A landscape with many valleys, sampled at points; each row gives a point and its height.
A ball rolls from a point to the lowest of its 2 nearest points, and stops where none of them is lower. Distance is the straight distance between rows; heights are no part of it.
Z432 height 38.5: [ 19 -15   4  11 -13   9   2  28  20   0  38  -7  -9 -50 -25  -6 -10  -9
  -3  30  -4  -7 -26   1 -10  27  -2 -33 -13   2  47  41 -12]
Z313 height 30.1: [-13  -7   0  35  38 -30  31 -30   7 -36  13  19  25 -21 -13  -1  11   6
   6 -13   9   0  -8  16  29  -4 -28   6  34 -29  22   2  15]
Z584 height 28.2: [-25  20  14  33  58  -9  12 -17  34 -52  -5  24   5 -13  13 -11  11 -17
  33 -22   0   7   9  18  31 -14 -31   4  33  -6  15   4   7]
Z378 height 17.8: [ -4  25 -16  10 -12 -49   3 -14  21  10   7 -12   6  -4 -16  20  -4 -18
  -1 -52  20  32   1 -34   3   3  -3 -41  16  11  36  -5   0]
Z845 height 23.6: [ 17   3 -30   6 -21   0   3  -7  -7  -7   1 -17   6 -13   5 -18  -3   0
 -16   9   9 -21 -12 -28  -8  12  -5  15 -20   8 -23 -24  39]
Z416 height 14.8: [ -4  26 -17   5   7  39   5  10 -18  14 -33   9  18   1   4  -1 -15  30
  19  22 -24  -3 -10 -10   9  11  -5  35  -3 -24  -3 -31  43]
Z154 height 54.4: [  7   5  13  -4 -14  -6 -12 -21  35  36  -1 -35  -1  34  39  28   7  -6
 -10 -24  31  36  16 -12 -32 -31  -6  -6  -9 -16  38  11   3]
Z462 height 45.9: [  5  -7 -13  27  17 -27  28  28  -9 -15  19 -14  15 -40 -39 -16  -1 -23
  38  18   9  12   2  21  -4  -4   3 -20   7   6   4  -8  -9]
Z448 height 54.3: [-15   9  44 -42  36 -10 -20 -24  55  22  -7 -19  -3  40   6  43  21 -28
  13 -15  15  26  23  26 -28 -23  -5  -2   1  -2  13  26 -39]
Z629 height 39.3: [ 21   2  -8  18 -17  25  20 -36 -31 -26   9  24  -2  25  33  -8 -11   9
 -17 -17 -17  -7 -24   4  54 -10 -13  33 -26  -5 -27 -27  14]
Z279 height 21.1: [  8 -18  34   7 -19  18  11 -28 -11 -38 -21  30 -37  44  21  11 -24   7
  12  -5 -16  25 -28  30  28 -34  -9   7 -15  12 -23  -3 -45]
Z507 height 47.7: [-11   0 -28 -33 -28  17  -4  17 -24  47 -14  -5   0 -10   7   4   9  10
 -41  -4   7  -3   0 -14 -12  31  17  39 -43   1 -55 -21  21]
Z194 height 23.2: [-21  31  -1  36  28  14   3  -5  -8 -33 -18  20  27  15 -13  17 -29   1
  27 -16 -26 -21  34  -8  31 -12  20  -2  31 -39   6  -8   0]
Z716 height 43.2: [ 27 -15 -28 -10 -31  26   9  32  13   4  36 -23 -38 -26   4 -22   2  -7
 -28   0  11 -23 -21 -32 -15  24   9 -33 -22  24   7  17  38]
Z679 height 20.5: [ 17  13 -15  11 -32  26   3  29 -19   0 -10  -2  12 -10   6  -8   8  36
  16  21  -9  -7 -18 -15  31  15  -3   7  -5 -12 -17 -51  44]
Z578 height 36.5: [ 38  -7  -2  -1 -10   4  17   7   4  26   7 -14   3  -1  23   4  -3  36
 -14  15  14  11 -20 -31 -11 -23 -31  17  -8  -8  55  30  35]
Z835 height 61.6: [ 21  18  -5 -23 -10  13  -9  -5 -40 -24  14  21 -10  -8  -4 -18  21  14
  -3  -4  -7  -8  57  14  16  16  24  19 -21  18 -55 -71  10]
Z479 height 47.9: [ 12  -2  -3  -1  24   2  -1  -7  16  14   0 -14   1 -31  11   4 -21  -5
   2  22  27 -11 -13  -6 -29   8   2   4  -8 -23  70  66  -6]
Z140 height 56.6: [-10  20  35  18   6  37 -14 -19  31 -18 -31  18 -37  36  55  -5 -10 -17
  17 -12 -21  32  -3  29   6 -21 -33  18   9   9 -31  17 -49]
Z423 height 19.9: [-24   4  13  -5  33 -19  36   8  28 -43 -13  22 -27  16   4 -20  21  -7
  22 -36 -17  33  11  47  29 -36  -8   4  30  59 -19 -12 -42]
Z399 height 35.4: [ 22 -23  -2  21 -15 -13   9 -12   3  18   7  -7  -4 -15   7  14  11  15
 -15 -22  32  20 -24 -23 -10 -28 -24 -10  13   3  54  31  28]
Z581 height 60.0: [  8  -3 -20  -4 -23   9 -13  11 -26  -3  -9   6   1 -15  -9 -24  14   2
 -12  20 -16 -13  20  10   2  12  20  21  -9  15 -49 -59   8]
Z760 height 44.1: [ 22 -20   2   7 -33  15   6 -24 -30 -15   5  16  -7   6  -1  -1  20  19
 -28 -15  -1 -25  -6   2  25   2  -7  16 -18   3 -40 -37  22]
Z526 height 20.7: [-19   1 -45   5  -3  -3  -9 -12 -21  13 -11   6   2   2  22  -5   0  28
 -46  12   1 -15  -5 -31 -24  11  19  25  -4 -15  -1  14  29]
Z229 height 36.7: [ 24   9  16  -4   8  14 -17  28  28  25  25 -18 -14 -29 -20  13 -16  -2
  26  11  -6  15 -15   0   1  19  18 -42  -7 -18  70  43 -10]
Z842 height 40.6: [ 13 -32  25 -22 -12  -6  -1   6  13  20  38  -2 -14 -11 -11 -24   3   2
 -10  24   5  -8 -28   8 -25  13 -14 -27 -30  -5  22  33  -6]
Z920 height 41.6: [  0   4  36 -30  36  10 -20 -36  35  23 -20  -6  22  19 -10  40   4  -5
  46 -16  15 -13   8   1   2 -12 -20  21  22 -16  40  41  -4]
Z366 height 53.3: [ 16 -14  10  16 -17 -17   1 -16  11 -17 -33 -15 -26  21  -9  -7  -7 -25
  11 -26  18  26 -22  28   4 -32 -32 -21  16  56 -12 -25 -24]
Z743 height 62.2: [ -6 -11  10 -15  24 -20 -18  -5 -36 -35  46   2  47 -17 -32 -18  13   4
 -24  23  -8 -43  10 -17 -18  28   3   7   8 -24  -4  -1  -8]
Z311 height 66.1: [-20 -15  36 -19  37 -21 -16  -1  10   0  10  29   1  24 -48  28  -6  11
  14   3 -10 -20  -2  30  15  -3  -6   8  31  11  15  33 -43]
Z209 height 38.8: [-10   5   3 -40  -8  39  -6  37  -9  40  33  -4 -29 -11  38  -6  28  -2
 -11  43  -6  -5 -10 -44   8  60  41  -2 -23  -2  -1   4  41]
Z100 height 42.0: [ 26  15 -20  26  -2  17  30  21 -16 -31  15 -20  30 -34 -26 -30   5   4
  24  38  10 -12  -3 -13  -6  23  -2   2  -7 -21   7 -35  34]
Z215 height 8.0: [ -6  22 -22   6   2  20 -30  45 -20  13  -2  10  16 -15  -9   1  14   8
   2  37  -5  -8  -1 -39  -6  31  47  18   3 -34  -5 -14  41]
Z77 height 52.5: [ -1  -5  10  -3  14   4  17 -21  -6 -53   4  -7   7 -12  10 -65   2 -24
  18   7  -2 -10  18  35   0  -1 -33  13   0  34 -37 -29  -3]
Z673 height 52.6: [ -5  19  48 -34  12   1 -30 -18  50  24  -5 -25   8  51  16  37  11 -16
  18 -26  13 -20  29  18 -21 -33  14  -9  -9 -27  32   8 -24]
Z108 height 14.7: [-16 -24  -5  17  -1 -13  -2 -31  -6  10  -8   6   3  -4  17   4 -13  25
 -32  -1   4  -5  -2   3 -18  -6 -18  10  -4 -24  -2  14   9]
Z128 height 23.3: [ -5  -3   3  31  -2  -4  -3  38 -18  -3  38  -3  21 -15 -26   5  28  15
   3  -3  -7 -18 -12   3  19  -1  35 -38  30 -22   1 -15  23]
Z143 height 32.2: [-14  21 -24  20  12  13 -16  -1  11   3 -46  13  17   1  11 -15 -42  -6
  26  35  -7   3   6   3 -23   7 -19  18  -5   4  -7 -12  12]
Z900 height 33.1: [  8 -25  -5 -38 -38   5 -10  -1 -13  25  17  -4 -16   1  12 -37  14   3
 -43  19  -8 -21 -11  -8 -35  14   6 -13 -26  20 -34  -8   0]
Z772 height 48.3: [ -1  -4  23 -17  18   3 -30   8   3  19 -19  -3  15   5 -31   1 -16   1
  35  29 -12 -20   5  20 -22   5  -6 -12  14 -11  12  25 -24]
Z337 height 39.7: [ 12  14  19   5  27  15  -2 -13  14  12 -32 -12  17  16   5  32 -23  15
  30   0   4   4  10  -9  -2 -15 -30  20  25 -31  55  21  16]
Z580 height 18.2: [  6 -12 -37  22 -15 -41  -1  21  12   2  -4 -22  -1 -24 -25   3  -3 -24
  -1 -38  18  10  -9  -1  -3 -20  27 -51   3  33   1  -8   2]
Z242 height 29.7: [-16  53  29  25   5  34   7 -16  30 -26 -28  31  -1  41   7  -1 -16 -34
  25 -39  -8  19  38   3  25  -7 -16 -14  20 -13   2  -3 -26]
Z791 height 65.3: [-29 -20  19 -13  11  -6 -12 -13  -5   6   0  26  12  25  -9  29  -4  14
  -4 -10 -17 -27   4  13  -1  -7   8  -5  11 -22  13  41 -24]
Z489 height 49.8: [-13   2   5 -41   6  10 -30  -2  -3  30 -36  -2  23  23  -2   4 -18  16
  29  15 -23 -36  15  27  -8   9  19   7  -7 -31  -3  26 -13]
Z882 height 60.7: [  0  -7 -31  23  16 -44  19   9 -16 -40  50 -18  34 -51 -15 -26  20 -30
 -10   9  30  -7  -7   3 -13  12  20 -10  -9  -5  14  22 -12]
Z907 height 49.3: [ 19   5   0 -21  28   7 -15 -12  35  22   9 -32 -11 -11   9   5  -6   6
   6  -3  17   5  14 -17  -8  -7  27 -19  -4 -24  94  56   3]
Z912 height 45.8: [ 20  -7 -23  31 -30   5  22  21  11 -20  15 -18   3 -54 -22 -12 -19 -12
 -11  19  20 -14  -2 -18 -35  13  -8  12 -26  11  12  15  17]
Z776 height 67.1: [-23 -32  40 -10  18  -1   1   8 -16 -18  16  39   5  19 -50  11   8  19
  -6  14 -26 -11  -6  37  14  -9  15  -7  21  10  -1  -3 -50]
Z466 height 57.0: [-27  -9   3  -1  29 -30  -6 -22  26   5 -30  15   5 -11   6  12   7 -25
  -2  -9  14  28   8  16 -13 -16 -32  -3  20  26  -3  31 -35]
Z616 height 41.8: [ -3 -15  17   4 -23  15   5  11 -21   2 -23   6  -4  10  -8 -13  -8   9
  11  21 -16  -1 -13  31   8  -5 -15 -14 -10   8 -22 -40 -26]
Z237 height 43.4: [ 27  -2  -4 -11  -4  10   1  18  -9 -24  53 -14  14 -45  -8 -18   8  -2
 -29  21   3 -27 -11 -62 -31  34  12  -7 -12  -7  -1  -1  21]
Z838 height 37.1: [  9  33 -24 -17  11  17  -4   3 -29 -23   6   5  10  -8   6 -21   6 -21
   3   4   1  -4  17   0   9  32   2  42 -44   9 -29 -72  39]
Z327 height 60.4: [-34   1  -4   5  26 -18   8  -1  -8 -23  11  12  10  26 -39  27   1  -9
  -9 -12 -37  -5  37   7  19 -23  38 -14  37  -3 -17  -1 -49]
Z906 height 33.3: [  5  25 -17  -5 -13  35  24  47   6  38  19 -16 -14 -21  36  -6   5   8
  16  48 -15 -15 -26 -32 -12  25  22 -20 -14  -7  19  24  40]
Z729 height 34.6: [ 13 -10   5 -25  14   6  20 -44 -30 -52  44   2   1   3   1 -38  31   7
  11   3   4 -20  43  29  20   9   0   8  -7  10 -41 -47   2]
Z991 height 49.7: [ 21 -14  32   2 -13  11  10 -18  -5  13 -14   1   9   6  24 -18 -15  13
  23  20 -16   7 -28  27   6  12 -62  26 -23  -9   3  -6  12]
Z795 height 41.4: [ 16  25  -5 -19   2  -5 -21  39 -10 -16  33  -4 -17 -41  10 -14  24  -6
 -35  12  18 -12  16 -85 -18  64  41  20 -22   7 -16 -14  49]
Z491 height 21.5: [  9  -2   7   2  15 -12   8 -36   2  27 -23 -11   7   0  42   0 -12  10
 -15  20  11  -9  -1   2 -23 -10 -25  46 -15 -24  25  40   7]
Z293 height 34.7: [ 10  11  -7   4 -43  21 -11  16 -12   6 -43 -17 -16  30  19  -2 -18   9
  11   6  -9   3 -33  19   2 -10 -20   1 -24  11 -28 -33   8]
Z420 height 5.9: [-10 -27   5   9 -25   1  -1  -9  -3  17  -7  -1  -7  18   1  16  -5  19
 -13 -23  -3   2  -7   3 -15 -28   3 -24  -2   1 -17   9  -6]
Z792 height 14.1: [-18  16 -31  -8  14  16 -20  -4 -20  20 -36   3  21  11  13  17 -18  26
 -18  17  -2 -25  14  -9  -7  12  31  39   3 -50   7  30  16]
Z497 height 63.2: [-15  13  -8  19 -13  15  -2  26   4  20   1 -16   2  26   1  17  -7  28
  -2 -30 -10  -1   2 -34  -4  -2   5 -26  24 -37  28  13  16]
Z163 height 43.9: [-12  -8  -1   8  -5  10  -2 -18 -17 -17  -3  28  12  -8   0  -3  -7  20
  -8  18 -14 -26  11  12  19   5   2  21   4 -26 -30 -19 -13]
Z962 height 52.8: [ -2  21  17 -29 -17  -5 -11  -8  46  42  21 -27  -7  31   5  33  21 -24
   7 -39  22  42  13  -3 -18 -11   0 -43 -13  -9  46   7 -24]
Z707 height 11.8: [ 13  28 -31  -6   3  22   8  41 -15   6  -2   1  25 -25   8  -8   6   8
 -14  51   4 -15  -3 -49 -20  36  21  35  -9 -10  24   9  37]
Z592 height 41.7: [ 20 -25 -25  10 -17  -3  -2  32   2  -7  48 -23 -27 -39 -15 -24  16 -10
 -12   8  -4  -6 -21 -16   7  18  43 -52   4  23   4  15  12]
Z283 height 59.4: [ -8 -17 -32   0 -10 -16  -9  -3  -1   7   0  -4   6 -26  -8 -28  -6 -20
 -44  32  10  -5  10 -15 -43  14   2   4  -9  14 -25  -4 -17]
Z685 height 54.5: [ -9  -5  11  10  20   2  13   1  21 -36 -19  12  -8 -24  20 -44  -6 -33
  11  11   8  12  -1  15   0   3 -46  15  11  27 -26  -1  -8]
Z92 height 18.8: [ -4  -6  21  17  -9   1 -26  33 -46   2  37   0   1 -21 -19   2  53   3
  -7  21 -10 -26  11 -12  13  18  43 -20  20 -27 -20 -17   8]
Z806 height 13.2: [-22  -7   9   6  16  21  31  -3  15 -53 -10  43 -15  23  10 -17  -1 -12
  15 -15 -29   6  13  37  23 -48  21  -2  26  32 -23 -13 -38]
Z132 height 51.1: [-15   8  27 -34  16  -7 -29  -8  29  23 -20 -24  21  37  -3  21  -7  14
  36 -18 -10 -38  33  13 -25  -6  28  -7  -4 -19  32  34 -21]
Z314 height 46.6: [ 26   1  30  19  -2   5   3   4   8  12 -25  -1  14 -13 -14   1 -28   0
  45  27   0   4 -21  12   2   1 -37   2  -8  -3  27  -7  10]
Z59 height 47.1: [  6  23  14 -34  -2  -6 -20  27 -34   5  20  14  -2 -20 -19   9  20  17
 -15  -3  -8 -17  38 -28   6  43  28  41 -39  11 -49 -46  16]
Z148 height 40.4: [ 17  -5  -6   6 -11  13  23 -39 -33 -43  10  15 -21   3   5 -29  14  -3
 -15 -18   2 -25  18  33  36 -14  10  17 -20  21 -46 -46   7]
Z815 height 61.5: [-11 -20   3  11  27 -39  14 -16 -21 -38  33   4  33 -26 -25 -30  14   0
 -11  15  30 -19   3   1 -10  23 -15  -1   8 -13  11   0  -1]
Z235 height 10.7: [ -7   1 -37  15 -10 -62  15  -2  -3  -8  20  -5   5   0 -21  28  14   0
   7 -45   7   8  -4   0   8 -20  19 -47  18   6  16  -8   1]
Z902 height 48.2: [-32  15  35 -20  58  -6 -15  -3  44  -6 -30  15   7  21 -23  24   1 -26
  38 -20  -7  15  20   7  23   4 -26   2  40  23   2  20 -50]
Z477 height 15.9: [ -4   8   1  14  -2 -33  13  -6  33   5 -18  -4  16 -16 -19  33  -9 -37
  34 -29  23  42  12 -13  -8 -17 -27 -27  19  21  28  -5  -2]
Z662 height 52.1: [ -6   2  -3   0  35 -55  29   3  24 -17  10   8   0 -15 -26   0  16 -23
  35   2   5  32  -3  31  13 -29 -10  -5  31  40   0  -8 -26]
Z895 height 29.1: [ 29   1 -23  21 -39  11   4  15  -5  27 -32 -16  -4  18  10   3 -10  28
   4   1   3   8 -32 -16 -12 -12 -11   1  -7  18 -12 -19  41]
Z403 height 49.2: [ 19 -11 -15  14  -1 -18  32   3 -10 -35   5 -17  12 -13 -16 -42   3 -16
  19   5   9   3   3  30  10  -9 -22 -16   0  27 -15 -34   3]
Z796 height 55.4: [ -7  12  16   0   8  21 -14 -38  19   1 -45  18 -13  23  64   0 -21 -10
  17 -10 -17  11   5  28  18 -12 -42  28  -8  -6 -11  24  -9]
Z678 height 62.1: [-27  -1 -42  32  -9 -26 -28  11 -26   0  27  -7   9 -10  -9   9  26   3
 -12 -29   4  -6  25 -28  -2  -4  56 -26  24 -20 -10 -10   4]
Z860 height 29.4: [ 39   4 -28  23 -33 -10   0   9 -13  -5 -15 -25  -9   0 -14 -24   2 -19
 -21  -9  25 -16 -23  -2  -3 -19  11   1  -9  31 -31 -21  50]
Z758 height 63.8: [ -4   4  -8  -3   4  17   2  18 -17  12  -3  -8  24   8   8  15   1  44
   1   6 -14 -26  -9 -28  12  17   4  12  26 -40  45  20  34]
Z107 height 31.6: [ 13 -14  14  -2 -26  31  20 -31 -28 -27 -11  34 -19  28  34 -10 -27   8
 -20   1 -21   2  -7  25  30 -15  -9  32 -41  -6 -44  -5 -35]
Z271 height 44.5: [  3   5  -6 -26 -10  26 -16  11 -36  28  -7  30  -6 -10   5  21  14  18
 -40   2  -8  -9  17 -24  24  34  24  45 -42 -11 -58 -26   1]
Z786 height 22.0: [ -9  16 -12  16   1 -17  -2   0  20  19 -44 -14   5  -7  -4  13 -26 -16
  10   0  23  32  11  -7 -21 -14  -9 -16  10   3   5   8  -7]
Z649 height 20.1: [-12  21 -21  15  18   6 -21  -4 -10  -4 -33  10  29  16 -14  19 -23  10
   8  16 -12 -26  29  -6  11  14  17  15  32 -37   2   4  -1]
Z686 height 50.8: [ 10  20  13 -39  25 -12 -19 -19  51  36  33 -24  -3  10  10  33   6 -20
   1 -21  26  34  17 -12  -1  -8  14 -34  -1 -16  90  33  -4]
Z742 height 23.1: [-15 -28  -6   7  -3 -20   6   4 -27 -25  31   4   6  -9 -19 -15  25   9
 -18   3  -2 -16  18  29  -1 -11  19  -9  13  14 -34 -26 -18]
Z746 height 46.8: [-22  14  33   1  50  12 -14 -12  28 -33 -33  35 -11  23 -12   6 -13 -14
  14 -16 -14  -9  21  19  28  -1  -8  10  23  -6  -9  32 -35]
Z563 height 25.9: [-22  36   6  27  27  20   6 -10  19 -30 -19  17  18  12   8   5 -19 -13
  42 -24 -16  11  16   5  34 -11 -20  -1  27 -21  36 -18   0]
Z611 height 36.4: [ -3  -8 -18 -44 -34  14 -13  30 -14  46   9 -13 -29 -16  26 -22  19 -10
 -20  10  -3 -12 -15 -33 -19  40  32 -18 -23   5 -30 -10  21]
Z281 height 40.3: [  8  20 -29  11  11  12  -2   6 -16 -29  11   3  36 -15  -6 -31  14  -4
  21  28   8 -12  18  -6   0  23  18  29 -15 -24 -13 -59  34]
Z475 height 58.3: [-15  -9 -29  -5  -2  -2   1 -17 -12  -2 -23   6  14 -10  18 -30 -16  -8
 -32  17   2  -1  14   6 -17  18  -6  34 -11   7 -50 -12  -2]
Z198 height 31.0: [  9  26 -10 -17  -3  46  -3  -6 -23  -4   0  19   0   3  10  -9  -8   4
  -9  -7 -21   1  -6  -5  41  22  -2  53 -55   2 -32 -54  24]
Z808 height 59.1: [  3 -23 -15  -4  12 -48  15 -11  32   3  22   2  -5 -44 -27  17   0 -37
   1  -6  25  33 -19   0 -14  -9  -5 -19   5  42  18  25 -18]
Z71 height 34.8: [  8   4 -14  -7 -11  23  17 -14 -29  22  -6  -2  15  13  38  24 -22  44
 -30  13  -6 -10  -9  -5  26   4 -10  57 -26 -28   1   1  24]
Z496 height 60.1: [  0 -35 -30   4   9 -27  -2   4 -10 -23  32  -7   3 -41 -22 -40   4 -22
 -32  12  22  -9   4 -10 -40  16  15 -13 -14  24  -1  17 -10]
Z958 height 27.4: [ 10 -28   4 -20 -43  -3  -8 -10 -23  33  -2 -14 -27  21  31  -8   3   4
 -39  -7   8  -3 -32  27 -26  -5  -7   2 -30  13 -33  17 -10]
Z814 height 64.5: [ -1 -12   8 -14  12   6 -22  -9  -1  31  12   1  11  21   5  13   6  37
  -7   0  -9 -34  -3   1   3   3   6  -7  13 -38  49  50   5]
Z547 height 55.9: [ -7  26   8  22 -18   1   0 -30  19  22 -27 -20  -3  40  28  34 -10   0
  -5 -44  14  34  36 -11 -10 -19 -18   1   2 -10   5   8  -3]
Z816 height 58.4: [ -3  17  22   3 -19  15  11 -24  16  16 -25   6 -14  52  19  29 -24  13
  -9 -23   2  15  34   4  -3 -22   8  -6 -18 -30  -8  16 -32]
Z874 height 17.4: [  9  -9   6  -8 -22  -8 -16  -1  23  39   6 -31 -40  13  26   9   8  18
  -2 -19   8   9 -13  -5 -24 -18   5 -53 -10 -11  39  25   7]
Z274 height 56.9: [-18  35  12 -20  27 -50  22   1  31 -17  25  35 -16  28 -43  42  18 -11
  25 -32 -18  32   6  11  25  -5  -5   1  47  21   3 -19 -45]
Z270 height 28.3: [  6   4   1  10  -7   3 -11 -10   9  28 -48  -6  -1   7  20   3 -29 -10
  18  25  -6  34   1  20 -25  -2 -13  10 -14   1 -16   4  -9]
Z259 height 44.6: [ 38 -11 -10   3 -45  18  16  25   8  -9   7 -28 -16 -28 -13  -9 -17  -6
 -25  11   8 -28 -25  -8 -28  -3  -4  -6 -38  30 -13  18  19]
Z939 height 62.7: [-22   5 -39  27 -20  12  -9  30  -6   9   8  -8   3   0   2   6  16  21
 -17 -23  -2 -11  -3 -52  11  -4  37 -26  38 -13   8 -12  35]
Z373 height 27.8: [  9  18 -23 -16  11  10   6  -2 -15  26 -26 -19  22   6  33  -1 -21  43
  -1  23   5  -8  -7 -17  -3  -5 -24  56 -17 -30  26  16  25]
Z553 height 58.8: [-25   7  24  -8  26 -17  19  -4   8  -9  15  36  -2  39 -40  38 -11  -5
   5 -31 -20  15  22   3  29 -26   6 -17  31  14   8   7 -61]
Z238 height 42.4: [ 35  12  -8 -25   8  -6  -5  15 -13 -38  50 -19  -1 -36 -16 -15  21 -16
 -13   3  14 -26  14 -54 -30  34  32  13 -32  12 -32 -21  35]
Z899 height 40.5: [ -7  21  -1 -14  -2  19 -10  42 -31  16  30  10 -16 -21  28  -6  42   1
 -19  16   2 -19  -2 -72   0  58  31  26  -2   5   6  -8  57]
Z893 height 33.9: [-10 -18  10   9  13 -34   2 -29   6  17  17  10  -1  -9 -14  34   8   2
  -8 -28  16  30 -34  -7   3 -10 -29 -13  25   4  46  29   7]
Z676 height 21.0: [  4 -10   3 -18 -31  -3   1 -10   6  29  -2 -33 -18   0  44 -11   6  19
 -22  -5  14  -2 -28   7 -28 -13  -4 -15 -28 -10  10  30  19]
Z753 height 35.1: [-15  20  42   6   6  24  24 -15  24 -24 -22  32 -26  40   0  18 -13 -19
   4 -26 -12  33  32  12  27 -25 -13 -24  13  14  -8   1 -61]
Z801 height 29.0: [  8 -33   9 -30 -14 -10  10 -31 -22 -40  37   3   7  -9 -29 -21  30   2
 -33 -17   5 -24  35  18  -4  -5   5   7   4  23 -46 -41  -5]
Z536 height 40.9: [ -3  -7  -6 -13  -9  30   5 -19 -31  10  -8  34   8   2  10  14   3  31
 -51   3 -17 -24  -2 -10  26  12  17  36 -21 -29 -33   0  11]
Z778 height 25.5: [  5 -13 -29  14 -38 -17  -2  16  -4  17 -11 -21 -13  -5 -17 -19 -12 -16
 -25  -5  19  -3 -22   3 -19 -15  17 -38  13  34 -19   0  16]
Z674 height 38.4: [  3 -21 -12 -22 -11  27 -33  32  -8  28  25 -14 -36 -25  19 -32  12  -8
 -27  45 -20   4   0 -20 -13  46  45 -38 -11  -7 -15  16   6]
Z867 height 53.0: [ 17   5  36  -6  -5  15  -9 -23   2  22 -39 -14   3  34  53  20 -28  15
  14  12  -8  11  -9  38  14   5 -39  47 -34 -15  -1   8  -4]
Z829 height 46.4: [ 12 -32  11   9 -32 -18  13   1 -21 -11  13  -9  -7  11 -18  -3  19   7
 -10 -26  21 -15 -36  14  19 -20  -9 -24  13   7 -11 -22  24]
Z177 height 56.3: [ -4  -3  -5  20   3   1   4 -26   5 -18 -35  -3  -1  -2  35 -33 -14 -29
 -10   5   4  -1  -2  13  13   8 -36  25  -6  26 -38 -18  22]
Z771 height 13.6: [  7 -16   9  -6 -53   8  -5  11   0  23 -16 -27 -30  38   9  17   7  10
   5 -43   8  13 -35  -5 -12 -13  -1 -49   4   2   6   1  -1]
Z121 height 31.7: [ 16  -5  -8   0 -31  22  20  35  10  26   5 -18 -19  -1  25  -7   4  19
   0  12  -1  -8 -44 -34 -14   0  -5 -18   4  -2   6   4  51]
Z172 height 61.4: [-42   3 -34  21  12 -43 -12  13 -12 -13  12 -11  20  -4 -25   9  11 -14
 -11 -20 -19  13  34  -2  -3 -16  43 -27  28  -9 -10   2 -38]
Z956 height 22.4: [-17  37 -28  -2  -1  40  -4  -1 -24  19 -34  13   1   2  25  -9 -29   1
   5  15 -31   3  -7  12  21  20  -5  54 -35 -15 -18 -22  10]
Z709 height 46.7: [ 19  -9 -10  19  -4  18  11   3  30  14   1 -11  -6 -45   3   3 -18   2
  -6  25  13  -3   8  -7 -43   6 -21  26 -29  -3  37  38   4]
Z459 height 37.9: [ 40  25  13  -9  16  13  -4   3   9  31  -6 -31   8   5  35  23  -4  12
  24  18  17  14   5 -24 -26 -34 -25  16   3 -22  64  32  23]
Z661 height 49.4: [  5 -31  12  -5 -30 -28   6  10 -10  -5 -13  -9 -16  18 -30  15   2  -5
   3 -40  22  10 -41  31   9 -28  -5 -37  12  36  -1 -21 -16]
Z414 height 15.8: [-22 -20   0  18   1 -23  -1  -8  -3 -13 -10  11   6  -5 -22 -10 -10  -2
 -10 -15   3   7   7  13  10 -22  -8  -9  24   4 -17 -10 -11]
Z659 height 17.5: [ 17  14 -32  -4 -18  18  18  23   0  12  -8 -16  23 -18  -2 -14 -18   4
   2  46   1   0  -6 -24 -10  26 -17  31 -35  -3  -3 -18  35]
Z386 height 50.0: [ -3  16  25 -21  43 -29  -1   3  43  -4 -21  21   6 -14 -27  12  14 -37
  39 -13   0  46   2  17  13 -14 -26  -9  27  30  -7 -15 -39]
Z484 height 39.9: [ -4 -13 -15   1  -2  14 -28  38   1  11  33 -28 -21 -31  -7 -24   2 -14
  -4  33 -21  16  -3  -7   0  24  33 -54  -4  -6  12  33 -23]
Z183 height 5.4: [ -1 -13  29  10   8  -7  24 -21  -3 -35   9  26 -21  29 -24  19   1  10
  14 -20  -2  27 -26  27  31 -26 -14  -3  14  19 -15 -10 -44]
Z382 height 58.0: [-30 -32  -5   1  26 -48   9  -9   7  -3  13  20  -6 -22 -16  -5   0 -18
 -29 -14  17  17  -7   2 -21 -11 -12 -13  15  25   9  37 -25]
Z375 height 43.5: [ 16 -37  21   1 -32 -11  12   8 -13   9  24 -13  -2  -8 -18 -16   7  13
 -17   7  12  -5 -34  10 -14   2 -35 -24  -8  24  -4   0   1]
Z754 height 22.9: [ -3  -6   8   5 -20  23  15 -12 -12 -50 -15  24 -28  35  22 -29  -9 -12
  17 -26 -15   4 -12  32  28 -42  -1   2  -8  24 -20 -39 -38]
Z621 height 46.5: [-10  -7  18  -1  13   6  -6  11  -2   1  -9   7  13   2 -29  -4 -13  -1
  41  18 -24  11  -1  40   3   0 -11 -16  28  13  -5 -10 -45]
Z240 height 13.1: [  3  22   6  12  -3  10 -29  36 -44   3   9  16   4 -12 -17   4  31  14
  -1  22 -16 -16  22  -9  14  27  45  28  13 -15 -35 -30  27]
Z967 height 44.0: [  6  -4  -3  29   8   3  16  19  -3   2   1  -6  28 -11 -25 -11 -17   0
  38  22  -4  -6  -1  10   2  -2  -6 -11  10 -14   0 -24  17]
Z871 height 45.4: [-21  -6   8  -2  32  13  -6 -23  -3 -19 -25  32   8  12  -1   3 -18   6
  -3  17 -30 -35  28  21  27   1   4  24  13  -8 -30  25 -33]
Z981 height 54.7: [-10   8  -1 -26  14 -60   5   6  14   1  34  11 -20  10 -40  30   4 -11
  21 -18  -8  42 -22  26  13 -10  -3 -15  24  42  17 -11 -39]
Z88 height 35.0: [ 11   5   1   3   2  23  -2  31  14  37   8 -21  -6  -6  10  12 -10   5
  22  22  -8   0 -17 -27 -15   2  24 -30   5 -24  46  38  19]
Z677 height 55.8: [-24 -17  41 -19  27 -21 -14 -18  23  24  -1   7  -8  16   6  28  10  -7
  -5  -2  19  27  -2  24 -28 -16 -15  18  13  13   7  39 -29]
Z524 height 56.1: [ -2 -20  24  22  -7   2 -14 -27  22 -21 -34   4 -39  39  34  -2   3 -20
   9 -24   3  43 -11  28  11 -24 -33   6  10  47 -27  -3 -29]
Z68 height 31.9: [-26  -1  -3  19  31 -52  12 -26  18 -16  12  16  19   0 -21  35  11  -5
   8 -46  11  21  -4  -8  20  -7 -14  -7  36 -10  31  10   3]

Call two points neighbours if one is among the 2 nearest of the other. Go from one point of each pair to the other, from neighbour to neighbour, staying as low as possible. Name the highest point that can't be avoided.
Z806 / Z792 | Z760
Z235 / Z477 | Z378
Z215 / Z477 | Z860
Z806 / Z279 | Z754
Z420 / Z792 | Z526

For each start below, name every point that the ball comes to, in order.
Z547 | Z154 > Z962 > Z686 > Z907 > Z479 > Z709 > Z912 > Z259 > Z716 > Z592 > Z484 > Z674 > Z611 > Z900 > Z958 > Z676 > Z874 > Z771 > Z420
Z882 | Z496 > Z283 > Z475 > Z177 > Z685 > Z77 > Z403 > Z462 > Z967
Z920 | Z337 > Z459 > Z578 > Z399 > Z893 > Z68 > Z313 > Z584 > Z563 > Z194 > Z649 > Z792
Z366 | Z661 > Z829 > Z375 > Z842 > Z432 > Z229 > Z88 > Z906 > Z121 > Z895
Z382 | Z466 > Z677 > Z448 > Z673 > Z132 > Z489 > Z772 > Z621 > Z616 > Z293 > Z895
